Points on a hilly landscape, in no order, each with its height.
From any point a ball rolls to the lowest of the 2 points nearest to it. It stops when none of these is lower. Distance is the straight distance between rows; heights are no part of it.
J20: [117 201 178 144 101 126  79 133 168  99 146 123 132 123  85 178 137 116
 133 128 127 153 130 180 137 113  99 100 189 126 126 158 135 164 150 140
 107 153 155 195 105  73 132 107 127  82 109]  (h 372)
J430: [ 96 141 132 155 149 147 119 135 148 115 118 106 129 130 105 160 142 124
  90  98 135 127 110 153 148 106 147 127 137 107  90 182 103 118 158 153
 125 134 136 124  91  56  86  86 132 116 113]  (h 333)
J368: [132 114  76 136 174 181 174  82 111 146 133 103  80 169 126  99 118 192
 127  61  97 113 135 118 135 113 137 150 134 122 126 167 137  92 105 156
 131 121  90  54 118 137  85 172 103  88 104]  (h 458)
J125: [169  77 117  73 128 135 156 116 113 123 110 157 129 125 121  62 108 137
  92  83 134 155 118  19 167 157 116 102 125  80 114 130 131 127 149  84
  82 152  65  78 136  99 101 136  53  78 132]  (h 416)
J641: [171 157 122 113 118 117 109 100 149 106 128 150 109 128  86 122  98 165
 135 129 139 134 161  96 174 145 121 132 188  86 149 140 113 162 121 106
 101 151 184 142 156 138 172 103 148  87 166]  (h 384)
J894: [131 133 147 120 151  87 166 157 158 162 192 123 153 156 151 115 154  93
 182 102 167 152  93 172  91 142 168 119  62 120 125 129  91 113 145 121
 167  70 133 123 104 121 128 126 185 158 154]  (h 278)
J915: [111 115 111 114 161  97 184 132 112  61  96 177  91 119 128  63  84 109
 108 153 121 106 151  84 148 124 117 138 115 102 133 142 110 146  76 111
 113  88 122 112 123 119 146 104 124 180 155]  (h 206)
J373: [135  78  97 139 124 103 140 121 100 136 101 145 124 141 150 144 137 129
 112 182 131 167  58 149 176 130 157 137 117 119  99 128 112 143 139 100
  79  93  92 177 122 101 203 154 111 137 149]  (h 569)
J83: [118 179 186 122 131 135  80 123 158 129 154 162  62 131 143 140 144 157
 147 111 119  66 182 137 111  98 116 163 108 148 155 153 122 137 130 101
 148 132 132 189 170 164 109 122 182 187 108]  (h 180)
J957: [118  83 132 102 148 112 149 108 112 101  89 174 106  87 151 102 128 112
  86 170 160  81 139  53 164 103 133 158 105 131 144  80  98 133 111  99
 139 135  95 118 164 162 170 116 139 232 162]  (h 572)
J521: [106 136 114 146 116 153  80 102  94 135  82 104 107 139 122 183 160 107
 135 153  70 106 120 167 132  75 115 147 141 100  89 146 167 112 129 101
 113 149  68 130 130  69 148 188 109  94  82]  (h 294)
J891: [134  90 120 143 133 111 125  98  99 139 107 135 110 119 162 145 156 123
 113 173 147 115  78 115 189  91 165 156 115 117 110  86  99 106 139  86
 101 137  73 148 154 121 175 158 150 195 146]  (h 559)
J913: [136 147 169 119 125 125 116 151 176  89 121 161 104 112 105  94 108  98
 104  78 108 104 175  87 136 108 113 130 161  79 139 183 105 146 133 121
 121 143 111 128 117  87  77  67 117 125 124]  (h 468)
J931: [121 156 123 145 143 101 155 122 121  54 125 155 111 128 132 145  74 103
 130 195 134 141 117 148 147 142 106 134 127 133 131 104 113 158  99 114
 102  89 171 142 120 114 233 136 118 126 158]  (h 317)
J263: [111 114  97 129 114 154 143 125 112 146 108  77 143 130 117 172 159 100
 138  96 137 125 102 109 132 145 143 140  90 108  96 117 131  72 158 149
 116 142 102 103 135  96 103 148 128 135 106]  (h 437)
J394: [ 97  86  92 171 141 120 137 130 112 135 107 105 144 161 167 146 145 120
  76 179  95 163  60 176 159 139 147 117 114 128  68 138 132 146 151 137
 114  94  99 150  78  72 156 149  96 107 114]  (h 579)
J774: [ 88 190 147 157 174 111 127 136 140  68 111 151  63 131 126 134 137  88
 119 141  99  96 151 128 149  92 132 159 115 117  83 166 106 154 123 120
 121  98 113 143  86  72 170 110 147 154 119]  (h 349)
J79: [132 114 103 143 104 140  72  98 117 156 105 129  92 122 118 172 144 188
 125 149 123 110 127 156 153  87 144 164 172 135 168 160 135 137 104 107
 113 125 162 170 163 167 165 137 149 140 125]  (h 46)
J682: [103 105  90 124 185 159 183 102  90 122 102 109 166 126 115 119  75 151
 112 146  88  89 143 108 138 139 121 141 162 141 170 148 144 148  99 162
 127 135 182 114 140 165 133 112 129 136 123]  (h 401)
J131: [166 140 107 121 101 128 107  99 118 159 141 102 127 167 137 145 100 161
 183 140 106 147 129 178 122 168 110 124 159 111 157  89 163 107 108 106
 111 152 151 119 153 140 132 173 149  98 128]  (h 645)
J475: [122 100 127  76 114 144 145 161 107 142  95 100 182  66  92 104 206  76
 125  96 179 134 118  42 152 137 135  84  69 131  95  84 121 108 146 135
  93 171  77 123 138 137 114 146  53 109 143]  (h 303)
J578: [149 148 144 128  79 168  59 128 146 147 142 121 105 133 133 143 142 133
 141  93 118 122 165 139  98 116  97 139 125 120 156 112 160 100 153 134
 148 149 109 150 175 144  73 114 152 129 114]  (h 224)
J598: [118  79  99 151 106 116 167 146 106 156 135  78 201 161 136 147 134 112
  94 138 140 177  49 152 135 202 142  89 105 146  95 137 151 130 163 170
 120  94 112 149  70 105 116 137  84 106 128]  (h 592)
J507: [142 168 154 152  82 118  99 167 111 145 173 101 185 138 125 160 118  96
 162 120 123 171 109 179  66 139 105  87 155 150 149 100 180 113 137 144
 161 124 163 121 109 117  93 127 123  74  88]  (h 366)
J817: [137 181 177 102 130 178  81 117 159 137 168 153 103 143 114 122 109 153
 154  64  91  71 199 134  95  86  90 148 141 131 155 186 141 131 143 115
 148 147 110 155 152 142  60  97 169 122 108]  (h 243)
J940: [118  91 139 107  85  63 176 139 125 106 114 153 165  89 134 149 151  99
 135 173 209 133 110  90 103 168 139 135  76 178 133  49  97 149 132 122
 127  90 131 156 101 187 237 159 124 201 188]  (h 590)
J750: [ 91 110  94 154 184 136 169  85  86  81  90 137 124 130 146 132  99 105
  88 215  95 109  89 133 174 101 120 150 147 133 111 136 130 168  94 130
 104 112 129 128 119 112 225 146 110 133 146]  (h 348)
J420: [164 145 148 133 151 107 147 157 180 139 200 139 129 193 145 114 125 106
 179 103 115 175 113 185 121 174 136  99  72  91  88 135 106 116 156 121
 132 101  98 126 115  83  96 138 158 100 134]  (h 234)
J544: [151 126 118 163 155 156 103 123 151 154 157 106  96 189 134 123 113 197
 119 141  65 133 121 215 151 118 132 106 169 101 138 174 132 168 122 136
 126 111 128 130  88 106 107 146 126  60 130]  (h 181)
J791: [124 160 162 166 138 145  88 121 134 148 161 116  62 158 157 148 133 168
 138 142  95  76 142 162 148 108 151 160 117 140 164 136 129 120 115 105
 123 145 109 161 169 169  96 139 152 188 100]  (h 233)
J42: [169 155 101 102  60 134  95 119 100 153 116 103 150 142 108 124 146 147
 161  80 135 177 131 142 110 156 106 122 153 126 115  98 168  92 139 134
 124 157 122 129 144 133 116 154 127  62 136]  (h 637)
J463: [158 141 119 100 145 155 137 136 147 136 143 138 132 134 113  94 113 131
 166  37 126 143 171 112  91 137 117 127 113 100 115 144 124  84 137 142
 150 146 105  75 120 107  61 112 152 100 132]  (h 418)
J374: [144 130 135 108 131 102 147  94 127  96 142 162 100 129 149 123  65 142
 133 189 136  91 169 101 140 144 120 140 134 132 167  94 114 122  94  95
 135 140 182 135 191 183 151 139 168 175 148]  (h 594)
J236: [ 91 152 156 181 123 123  94 165 109  95 127 123 142  93 143 166  85 103
 100 182 101 114 120 134 109  97 131 137 142 167 162 114 134 153 139 130
 134 124 170 155 118 112 142  71 129 175  99]  (h 248)
J637: [154 117 119 127 104 125 109 140 121 171 145 114 187 148 106 111 124 190
 119 102 157 195  92 178 111 146 144  89 168 146 113 160 129 139 153 148
 148 112 178 143  76 105 104 101 131  44 148]  (h 610)
J470: [140 119 140 122  63 147  58 128 100 135  69 130 123  95 109 133 176 105
  99 133 140 128 122 105 129  69 122 139 140 113 127 118 150 123 159 109
 123 149  91 161 157 112 132 130 108 111 120]  (h 539)
J655: [115 127 127 151 181 127 178 152 142  82 131 134 137 142 150  79  52 124
  97 175  64 122 141 152 135 126 123 117 162 111 141 151 108 176  99 149
 123 111 160 106  97 117 132  99 121 112 129]  (h 204)
J278: [110  82  86 176 102 134 137 115  57 178 110  76 153 139 158 158 142 122
 118 151 107 124  72 156 106 134 138 136 143 164 149 130 174 101 114 174
 150  92 115 132  88 146 123 153 117 135 111]  (h 92)
J464: [156 151 168 142 140 108 124 140 176 122 168 162  55 165 141 100 101 176
 142 137 112  96 151 159 156 106 141 137 150 102 165 171  85 169 107 103
 105  90 131 168 119 145 136 105 168 150 151]  (h 193)
J879: [156 148 137  95 120  54 162 119 155  87 128 173 102 128 139 112 138 103
 152 133 167 133 158  95 146 158 124 127 103  92  90 105  88 107 124 106
 130 137 136 145 149 120 135 146 155 149 146]  (h 244)
J118: [133 143 131 140 151 110 133  98 149 100 133 152  30 172 138 109 120 164
 124 160  93  78 146 150 195 108 137 153 144  89 138 173 110 167  78  81
  94 105 107 147 138 131 157 153 130 143 132]  (h 242)
J317: [129 100  77 100 112 129 144  96  78 129  71 113 187 101  91 142 119 141
 104 125 136 145 114 117 139 142 122 131 187 136 109 157 138 131 135 160
 109 165 159 141 106 137 167 132  93  74 136]  (h 621)
J887: [174 150 179  82  99  91 126 122 128  80 115 176 101 100 101  92 144  87
 135 144 167 133 140  75 170 111 112 113 124  91 105  90 122 124 129  67
  97 166  95 143 186 122 153 150 122 122 154]  (h 196)
J457: [155 149 141 130 151 138 110 132 168 142 159 135 102 186 133 122 135 152
 156 108 102 163 118 215 133 143 121 102 129 102 101 169 123 147 152 120
 116 107 124 144  92  71 104 127 141  74 133]  (h 179)
J364: [163 130 107 125 101 108 116 126 131 126 116 144 130 128 104 136 111 172
 127 148 154 178 111 137 152 143 135 117 180 126 144 135 115 169 129 114
  94 115 193 169 126 128 197 119 121  72 161]  (h 361)
J794: [105 130 131 120 158 147 116 122 103 164 149 130 116 127 147 124 149 173
 140 118 144  96 128 154  84 122 157 168  93 189 164 146 137 123 117 124
 173 110 178 133 164 215 121 131 169 174 103]  (h 343)
J427: [135  88 109 102 143  70 209 148 175 116 151 152 166 117 176 108 123  81
 138 112 148 126 142  68 148 192 146 115  66 101 102  76  74  92 112 133
 141 144  82 105 120 139  79 131 130 203 136]  (h 336)
J136: [137 159 132  74 116 120 123 159 140 131 102 133 176  75  83  74 146 109
 119  76 155 166 168  74 120 169 109 104 135 145 120 101 137 131 119 136
 109 185 146 115 148 168 101  93  92  94 158]  (h 354)
J247: [155 120 135 137  66 109 104 141 130 112  98 171 115  87 102 146 124 158
 116 170 179 163 109 109 118 101 117 130 161 165 168  91 121 173 128 106
 104  98 178 159 136 152 226 119 109 116 166]  (h 339)
J769: [110 111 111 135 187 130 194 139 138  73 116 148 125 133 155  77  65  93
  95 147  67 115 138 103 159 135 115 134 128  86 119 139 113 150  97 130
 101 121  92  79 118  95 106 102 102 149 127]  (h 253)
J566: [102 140 134 157 132  89 142 163 119  82  85 148 110 116 136 107 126 104
  95 173 104 147 119 133 124  96 146 130 116 123  97 136 111 164 139 126
 135  83 120 165  71  69 178 111 114 144 133]  (h 380)
J513: [136 101 148 133  92 140  77 139  85 145  85 134 117 100 147 133 165  98
 120 177 144 107 108  98 133  74 142 155 105 125 127  72 136 111 154  92
 129 135  71 153 169 130 161 140 143 179 137]  (h 549)
J704: [167 128 135 149 109 133 105  95 154 146 144 117  42 163 151 138 130 158
 139 124 100 100 148 148 160 115 127 131 126  79 151 111 131  89 122  99
 114 158  61 132 164 118  94 172 130 150 127]  (h 281)
J343: [134 173 178 113 101 123  80 113 175 103 148 186  73 110 121 162 116 166
 152 141 163 109 187 117  96 109  93 150 135 155 170 119 118 161 128  99
 150 113 190 186 172 162 167 112 177 168 140]  (h 238)
J423: [102 156 128 124 156 109 141 154 132  98 106 152  75 117 130 110 168 101
 141  97 137  97 157  81 132  95 148 166  91 101  84 163  90 118 119 110
 132  88 110 130  99  77 134 123 151 172 113]  (h 319)
J629: [116 104 132  87 125 171  80 158 160 188 180 118 215 113 127 133 123 113
 143  87 169 150 158 136  43 188 109 121 100 174 156  91 167 105 141 156
 196 149 158  83 152 204  78  94 151 129 141]  (h 457)
J375: [120 140 123  88 120 131 151 182 157 140 128 104 193  82  87 108 170  75
 139  61 153 162 148  67 123 181 128  82  78 126 100  94 121  99 129 150
 103 174 104  98 137 142  69 107  84 117 140]  (h 330)
J751: [ 65 160 144 186 163 121 100 118  95 101 119 107 125 107 132 174 110 141
  86 189  84  98 119 154 121  80 144 151 157 173 124 166 143 151 127 141
 169 134 183 148 102 112 157  93 129 157  77]  (h 192)
J934: [127 130 122 100 136  88 165 178 135  97 106 148 142 108 100 106 169  89
 124 101 150 174 112  68 167 158 143 110  65 107  63 141  97 140 156 119
  99 114 117 152 114  78 140 108  84 115 124]  (h 616)
J469: [110  84  94 111 137 159 137  99 102 160  95 109 122 115 156 122 145 142
 111 121 139  89 132  96 121 136 139 166 113 150 150 112 132 101 125 142
 141 134 125 123 165 185 114 132 134 181 125]  (h 373)
J654: [130 116 118  97 143  79 156 125 156 129 120 158  79 125 151 105 188 130
 147  95 178 103 162  88 129 121 153 154  79 114  88 131  72  96 114 121
 168 104 125 127 121 130 106 145 174 183 124]  (h 286)
J705: [167 108 155  76  86 107 111 126 139 133 107 152 130  96 128  93 178 106
 117 151 196 146 129  89 151 132 126 120 112 123 109  48 125 114 148 106
 112 171 101 136 183 177 142 155 118 119 164]  (h 237)
J716: [101 148 166 117  73 132  51 141 162 131 130 173  98  92 140 172 168 150
 143 155 176 131 159 126  69 104  95 162 113 174 146  84 145 164 157 109
 158  97 174 182 174 161 167 120 159 171 121]  (h 279)
J382: [179 118 115 135 131 133 153 148 154 151 170 121 156 160 141  96  71 157
 146 108 115 178 116 132 137 197 134 110 141 103 131 117 115 119 137 139
 106 146 137  98 141 138  91 114 143 102 162]  (h 360)
J505: [114 136 112  94 119 102 156 155 104 107  76 134 167  83  84 125 161  75
 135 115 165 150 130  92 108 152 127 125 102 148 111 125 124 124 131 147
 131 123 145 154 110 123 172 122 110 126 145]  (h 606)
J585: [155 106  73 118  97 145 115  87 101 144  90  99 147 150 104 138 117 161
 120 113 107 156 102 139 160 138 119 118 184  99 107 137 147 116 146 131
  94 164 124 114 130 109 132 149 101  50 126]  (h 629)
J10: [149 104  92 148 197 179 177 114 165 143 167 126 102 193 141  89  77 182
 121  91  64 143 126 141 149 152 120 115 120  94  86 170 123 143 132 161
 123 114  92  41 104 102  78 138 119  74 123]  (h 481)
J874: [119  86 105  89 120 133 137 113  65 120  50 141 190  63  83 140 151  85
 106 141 173 126 111  73 122 133 118 129 130 163 125 126 138 130 131 148
 112 159 126 153 122 156 191 131  91 134 155]  (h 613)
J967: [124 123  90 107 146 168 139  72 115 129 102 109  84 148 125 139 115 171
 130  85 102  91 145 102 149 110 125 162 148  97 124 159 134  99 122 120
 103 154 119  73 157 130 104 151 128 111  96]  (h 438)
J886: [ 88 194 160 161 202 144  91 115 148 116 169 132  81 160 123 182 149 151
 158 152 104  89 124 232 147  98 141 147 137 166 131 188 121 169  97 117
 119 115 166 147  92 124 177 141 154 134 113]  (h 183)
J777: [114  56 102 102 155 140 192  82 124 153 109 112 149 124 178 112 139 117
 117 112 150  83 143  55 131 173 126 133  88 134 148  78 118  86 112 163
 140 155  76  97 141 171  88 163 115 209 140]  (h 395)
J377: [149 108 139 110 124 130 129 128 145  94 109 150 101 127 116  87 106 109
  78  93 109 134 124  63 171 119 129 109 145  60 120 161 118 147 155  89
  92 148  80  97 118  64  94  98  66  90 109]  (h 441)
J757: [144 113 116  88 148 169 119 120 156 188 170 123 187 129 115 110 120 132
 165  46 155 139 167 126  70 166 124 128 105 147 135 115 138  75 136 156
 188 171 123  61 145 172  64 108 174 124 163]  (h 439)
J673: [115 106 138 157 125 117 105 101  98 138 147  75 154 136 144 134 115 199
 108 170  95 124 132 205 105  83 137 111 198 133 123 173 147 118 113 179
 200 133 167 116  72 123 108 128 119  78  77]  (h 497)
J365: [ 84 122 103 199 141 152 109 104 110 138 100  75  98 150 150 157 169 150
  81 154  64 115 101 180 135  80 146 134 148 130  65 166 151 117 117 156
 151 135  75 103  76  87 116 181  90  99  73]  (h 250)
J446: [154 134 150 137 110 123 131 168 167 156 192 127 180 135 151 124  76 123
 162 123 158 165 121 143  95 179 136 112 154 146 171  85 103 116 125 126
 115 131 192 109 145 168 117 113 157 125 145]  (h 331)
J767: [127 152 160 140 131 136 117 128 176 116 144 144  46 165 135 106 115 124
 109  88  83  67 156 120 159 101 117 132 157  76 135 207 115 159 129 109
 103 120  62 139  97  86  95 108 118 107 112]  (h 490)
J159: [146 128 139 143 138 114 151 150 142 103 126 161  87 130 119  80  77 172
 114 151 109 116 155 126 130  99 140 129 161 121 178 162  93 190 106 127
 132  74 169 136 107 143 146  89 145 130 156]  (h 131)
J532: [ 89  97  89 178 155 147 147 104  71 151  74  97 110 133 159 115 148 137
  78 152  85 110  86 125 147  75 162 161 146 137 105 160 141 123 111 144
 116 110  64 122 106 109 138 175  88 129 103]  (h 203)
J23: [155 113 106  87 150 110 172 136 144 105 138 160  98 138 141  85 117 124
 154  68 127 131 166  62 121 165 111 125  99  74  87 140 107  88 115 114
 119 123  93  70 115  86  69 144 128 120 116]  (h 392)
J893: [138  77  70 164 149 172 181  98 128 151 136  82 140 170 125 111  80 187
  87 106  76 157 110 140 128 150 116  89 146 117  94 148 159 129 146 195
 153 129  89  72  83  92  88 145  79  59 121]  (h 501)
J87: [129  93 108 170 127 161 145 165 123 162 160  83 206 124 111 136 105 110
 105 101 128 160 108 150  77 163 131  69 116 155 158 124 153  96 126 190
 184 135 111  88  87 130  54  85 117 125 141]  (h 488)
J725: [101 102 100 179 145 161 147 104  95 146 130  64 148 137 124 139 104 176
  88 126  81 113 110 163 112 101 134 114 157 149 130 154 166 104 118 201
 190 145 117  82  94 115  69 124 101 107  87]  (h 478)
J98: [133  71 150  62 125 117 152 151 132 138 110 128 176  83 132  92 192  74
 125 146 204 111 144  45 146 165 129 102  66 130  96  39 109 116 140 135
 122 174  55 119 146 180 130 171  85 149 164]  (h 274)
J456: [ 89 111  84 142 147 178 161 105 101 137  96  66 171 129 107 168 114 125
 110  94  97 112 111 124 107 134 120 118 124 135 112 141 161  89 147 182
 147 156 112  71 108  99  80 129 105 118  85]  (h 459)
J939: [118 170 154  98  94  98 121 172 159 130 120 138 160  47  82  88 185 112
 120 106 179 192 138  94 113 134 116  87 122 185 115  81 140 165 129 146
 101 132 174 154 143 176 139  93  85  95 162]  (h 374)
J201: [151  74 105  75 148  81 207 144 130 103 132 167 143 129 153  66 111 103
 132 119 142 137 140  38 149 197 107 102  71  91  91 103 104 109 113 110
 104 124  70 107 119 116  95 144  94 161 140]  (h 363)
J376: [145 107 147 114 123 119 120  79 104  99 107 167  78 117 138 111 100 135
 109 189 136  77 138  97 169  87 134 154 138 117 170 108 118 144 106  68
 127 138 122 138 197 167 181 139 154 178 154]  (h 583)
J810: [124 143 144 134  65 134  55 110 111 124  87 113 115 111 108 144 151 143
  94 111 105 105 154 139 112  52 116 137 181 118 139 168 157 129 147 126
 166 140 103 176 116  95 104 117 110 105  89]  (h 526)
J35: [169 152 153 140 148 143 103 107 144 200 223 127 139 168 138 122 117 158
 210 101 135 134 126 213  85 115 142 110 131 143 175 133 129 100 123 116
 148 117 145 101 127 142 101 141 186 100 147]  (h 340)
J199: [138 137 147 173 126 153 121 169 141 130 163 112 162 132 139 141  59 118
 133 147  95 129 123 161 107 129 135 121 159 141 183 122 126 131 124 146
 125 130 167 115 134 140  90  90 140 133 117]  (h 297)
J875: [127 120  98 172  78 168  75 123  74 170 132  87 126 134 130 183 155 132
 125 115 100 124 117 152 101 109 117 138 114 155 141 117 197  77 141 151
 181 127 108 130 136 135  79 127 132 121  86]  (h 163)
J340: [109 144 146 138 184 132 144 141 143 129 158 129 174 124 107 134 124  98
 141 104 142 137 104 186 104 108 159 113 118 141 118 179 105 128 146 161
 152 114 165 103  82  87 102  75 161 120 138]  (h 291)
J651: [150 131 160 112 125  88 150 132 109  50 110 189 100 113 115  86  99  80
 111 172 147 131 121  89 175 104 119 125 109  94 117 104 114 153 121  75
 100 122  91 139 148 104 191 115 115 150 166]  (h 147)
J41: [162 132 116  97 138 123 130  79 167 119 141 138  82 152 113 127  97 174
 145  98 121  95 163  86 190 152 118 139 176  57 117 153 102 126 128  96
  88 180 144  87 166 125 108 122 152 107 127]  (h 412)
J999: [127  82  97 120 136 134 192  92 125 138 119 102 126 142 160 145 136 117
 137 109 139 107 106  68 150 157 139 125  84  99 107  84 112  68 145 147
 108 152  70  86 147 115  98 175 117 161 122]  (h 417)
J316: [ 99 155 117 170 143 119  98 110 113 119 102 135  92 125 115 188 139 147
 128 162 108 120 114 186 133  88 138 159 161 148 127 181 127 149 102 128
 127 109 169 168 104 111 198 139 140 124 114]  (h 119)
J517: [101 180 180 148 194 152 105 112 156 137 185 139 117 151 110 147 135 128
 160 117 114  88 125 222 131  69 139 129 133 151 122 206 110 148 139 145
 132 126 147 125  86  98 109  96 170 102 126]  (h 240)
J837: [106 129 133 136  92 113  76 109  94 130  96 101 155 108 113 162 149 168
 106 128 121 124 137 175  88  60 133 138 177 149 111 183 145 108 134 161
 201 135 156 162  92 113 112 115 125 107  74]  (h 513)
J168: [109 178 152 146 116 131  97 141 149  98 120 120 128  99  91 178 166  90
 128 106 157 141 123 121 147 120 130 133 121 120 103 139 114 126 162 137
 112 150 152 162 141  81 134  87 147 145 122]  (h 368)
J557: [ 97 129 162 100  88 112  99 193 172 149 143 130 178  57 108 121 164  99
 120 146 203 169 133 107  94 161 114 100 118 210 147  42 147 158 124 149
 102 126 183 123 148 214 149  96  76 127 157]  (h 390)
J322: [131 151 179 127  69 104  91 154 145  94 104 172 111  77 109 138 169 106
 123 178 186 148 138  89 107  95 111 141 101 159 137  59 123 165 148 100
 120 112 131 167 167 144 203 117 132 164 157]  (h 313)
J99: [124 184 158  95  75 120  90 157 127 135 152 124 170 114 118 155 173  93
 187 109 171 164 137 137  56 139 101 119 113 161 141  90 160 131 148 113
 158 107 187 163 166 151 143 139 160 117  97]  (h 402)
J304: [123 113 121 121 143 102 184 162 151 142 150 112 159 136 160 117 137  81
 149 101 143 134 120 125 106 169 156 129  63 114 131 103 100  96 127 147
 156 107 107 113 118 145 104 118 161 188 145]  (h 306)
J604: [123 190 158 129  94 114  83 137 128 123 145 154 137 114 103 197 153 125
 187 118 166 153 127 173  64 104 102 126 164 179 158 128 139 153 125 107
 152  77 206 183 116 101 186 141 156 120 101]  (h 419)
J628: [ 93 153 134 143 144 163  92  94  86 126 104 112  76 137 137 172 149 120
 134 132  77  64 136 107 135  84 132 171  97 116 103 141 155  98 143  77
 108 158  75 125 174 104 125 175 130 157  68]  (h 327)
J184: [ 84 130 100 177 172 146 173 119  80 136 115  89 121 152 166 109 134 134
 114 151  84 103  87 154 138 116 158 167 125 162 140 132 147 126  96 156
 126  97 105 120 120 154 128 159 124 169 104]  (h 155)
J781: [121 131  95 134 163 106 143 101 143  87 124 167  64 167 155 127 116 140
 129 197 101 139 129 189 171 140 118 137 120 109  95 145 115 171  73  80
  94  78 144 151 118 111 216 184 127 122 160]  (h 284)
J194: [151 121 111 141  89 110 118 153 118 160 140 105 160 160 126 145 132 145
 124 134 133 203  63 186 137 177 134  87 141 131 109 131 148 133 149 135
 109 108 152 156  97 102 125 133 101  57 125]  (h 602)
J671: [143 113  94 163 135 155 119 111 114 162 127  95  99 159 128 123 125 199
 117 139  90 114 112 171 164 105 155 142 175 113 166 159 128 142 106 139
 117 109 145 129 132 152 120 141 136 106 128]  (h 117)
J537: [ 92 126  87 137 191 165 181  78 107  92  93 118 105 149 132 112 100 139
  93 172  67  80 132 126 170 107 116 152 167 119 113 165 141 163  84 139
 110 133 150  84 144 133 160 149 114 101 109]  (h 375)
J389: [153 166 164 153 114 166  73 145 160 150 198 107 166 153 108 166  79 159
 166 126 110 138 139 186 121 125 113 100 198 128 166 143 130 147 137 133
 112 152 184 133 126 112  92  96 163  74 120]  (h 335)
J339: [125 163 155 125 146 120 117 126 119 154 171 125 116 157 138 136 135 129
 192 116 136 114 125 203  68 108 148 140 110 164 163 139 131 112 116 109
 159  88 173 129 127 152 133 148 186 138 116]  (h 314)
J691: [132 168 148 106  78 100 131 171 106 146 153  94 195 109 118 131 138  67
 174 111 153 163 119 124  66 181 107  99 119 166 149  77 174 116 127 128
 129 131 171 128 142 173 137 149 115  95 114]  (h 387)
J477: [114 128 144 108 138 148 111 108 124 108 116 139  77 113 151 139 132 100
 123 112 116  71 162  50 137 102 122 166  85  98 128 114 126  90 147  82
 123 167  86  98 183 115  93 135 132 179  89]  (h 362)
J770: [187  87 113 112 116 133 154 127 144 150 141 135 137 136 129  71  90 151
 106 100 127 170 124  50 168 185 125  97 130  87 123  96 121 119 145 120
  87 180  76  80 167 138  80 120  86 102 162]  (h 391)
J707: [127 170 150 151 122 133  95 137 110 145 157 107 141 152 126 152 135 110
 177 119  97 136 124 217  70 100 116 115 141 143 140 143 159 117 132 141
 175 101 142 136  95  96 104 139 156  86  93]  (h 342)
J534: [120  92 123 140 116 174 112 156 114 189 181  90 209 124 131 152 104 111
 130 107 147 138 114 152  56 165 116 100 118 182 191 112 171 106 125 165
 187 119 164  91 114 183  72  92 139 139 131]  (h 472)
J367: [127 140 139  85 113  60 189 164 141 108 134 142 177  94 104 108 144  85
 153 118 198 164 124  89 103 204 132  99  80 159 123  89 108 147 121 135
 113 115 161 151 108 176 184 132 106 152 176]  (h 598)
J307: [105  91 126  99 128  94 163 144 131 114 100 152 148  93 157 120 144  87
 122 166 177 113 137  78 133 154 135 140  74 146 136  56  96 129 127 129
 140 126 113 134 136 173 165 122 136 225 165]  (h 582)
J632: [111 103 141 126  90 132 104 188 120 135 125 123 185  87 144 134 118  95
 112 163 167 144 114 112  91 160 113 108 124 181 183  60 145 144 129 145
 118 129 167 124 139 185 134  89 101 163 134]  (h 407)

For each start below, name the point where the ball stops.
J10: J83
J939: J651
J629: J457
J537: J159
J913: J199
J477: J278
J891: J339
J893: J339
